A landscape with many peaks, sampled at points; each row gives a point and its height.
A climber steps from a point to the highest of its 4 nearest points, and stops where none of them is higher. Distance is the straight distance between rows; heights are no part of it.
q688 height 513: [-29 -22  19  36  20  22  15  17   6]
q365 height 430: [-32 -27  15  25  25  20  36  26   4]
q243 height 558: [  3   5  -2  13  -6   7 -18  -1   6]
q563 height 318: [ 27  -9  10  14 -25 -12 -44  -3  -1]
q519 height 537: [ -1   6 -15  -6  13  -5  17   2   3]
q427 height 411: [-22 -20  21 -20  24  10  57  36  -7]
q659 height 615: [ 13  19   3 -11 -20   3 -29 -11   9]
q620 height 737: [ 45 -19  -5   4 -32 -34 -43  -7 -15]
q424 height 472: [ -2 -24 -25  31  19  -7  31  16  -7]
q822 height 681: [-10  20   4 -40  13  17  15  -6   5]
q976 height 616: [  5  31  -8 -34  -6   4 -10 -18   4]
q393 height 612: [-13   9   9  -7   8  21   1  -1   9]
q836 height 390: [ 48   7  -8 -32 -40 -39 -47 -22 -12]
q777 height 595: [ 22  -6 -27  27  -1 -23   6   1 -13]
q566 height 470: [  2 -24 -18  47  11  -3  13  12  -6]
q423 height 400: [ -9 -14  16  43  -3  17 -17   3   9]
q246 height 614: [  9  44 -20 -51 -14 -12 -10 -27  -2]
q395 height 559: [-11  16  47  -8 -15  37 -47 -13  19]
q932 height 695: [ 29  20 -27 -14 -21 -35 -18 -18 -10]
q417 height 40: [ 31 -27  19   9 -36 -12 -55  -3  -6]
q541 height 424: [-15 -33 -11  37  27   2  40  25  -6]
q504 height 598: [ 18  15 -25  -4  -9 -19  -3  -8  -4]
q86 height 604: [ -9  16  16  -7   0  22 -16  -9  15]
q737 height 253: [ -9   1 -20 -28  22 -21  60  17 -14]
q531 height 516: [ -8  18 -23 -53  14 -24  47  -4 -15]
q267 height 444: [-24   7  32   0   4  36 -16  -5  20]
q231 height 736: [-29  16  51  -3  -5  48 -31 -13  27]
q307 height 721: [  5  -4 -36   6  18 -22  36   8 -11]
q601 height 340: [-35   9  45   0   6  48 -16  -2  22]
q915 height 370: [-24  -3  23  17   7  31   0   4  18]
q611 height 447: [  0 -12  15  38 -12   9 -33   5   3]
q980 height 508: [ 14 -14  -8  37  -6  -2 -15   9  -1]
q754 height 613: [ -5  31  10 -28  -4  22 -16 -16   8]
q279 height 520: [ 19  -3  -7  13 -17  -9 -26  -2  -2]
q374 height 544: [ 14  -2 -35  13   6 -25  20  -2 -14]
q682 height 258: [  4 -34  47  42 -29   6 -57  -1   3]
q743 height 619: [ 24  35   1 -44 -21  -3 -37 -31   2]
q927 height 418: [-27 -37   8  55  19  16  18  21   1]
q480 height 606: [  8  27 -35 -33  -2 -29  11 -19  -8]
q462 height 309: [-40 -18  41  -7  21  26  49  31   1]
q317 height 731: [-14  -9   0  14  15  10  17  11   4]
q723 height 451: [  0   2  24  12 -11  20 -36  -5  13]
q383 height 293: [-41 -16  32   2  23  32  25  17  11]
q839 height 671: [ -4  29 -14 -53  12  -4  24 -15  -5]
q48 height 605: [-21   5  10 -41  19   7  45  11  -6]
q735 height 645: [ 26  20 -13 -18 -22 -17 -24 -15   1]
q945 height 223: [ 31  -4  13  -6 -34 -11 -52 -11  -2]
q51 height 497: [ 16   2 -50   1   7 -39  26  -7 -14]
q103 height 379: [-25 -26   6   9  26   9  48  30   0]
q221 height 632: [ 39  -2 -39  13 -16 -44 -10  -9 -21]
q431 height 298: [  0   4 -46 -26  16 -43  53   1 -21]
q329 height 530: [  6  -6 -23  16  13  -8  14   5  -1]

For each start below, name every point that the climber comes to, in order.
q279 -> q659, q735, q932
q743 -> q735, q932
q383 -> q688, q317
q427 -> q48, q822
q927 -> q688, q317
q531 -> q839, q822
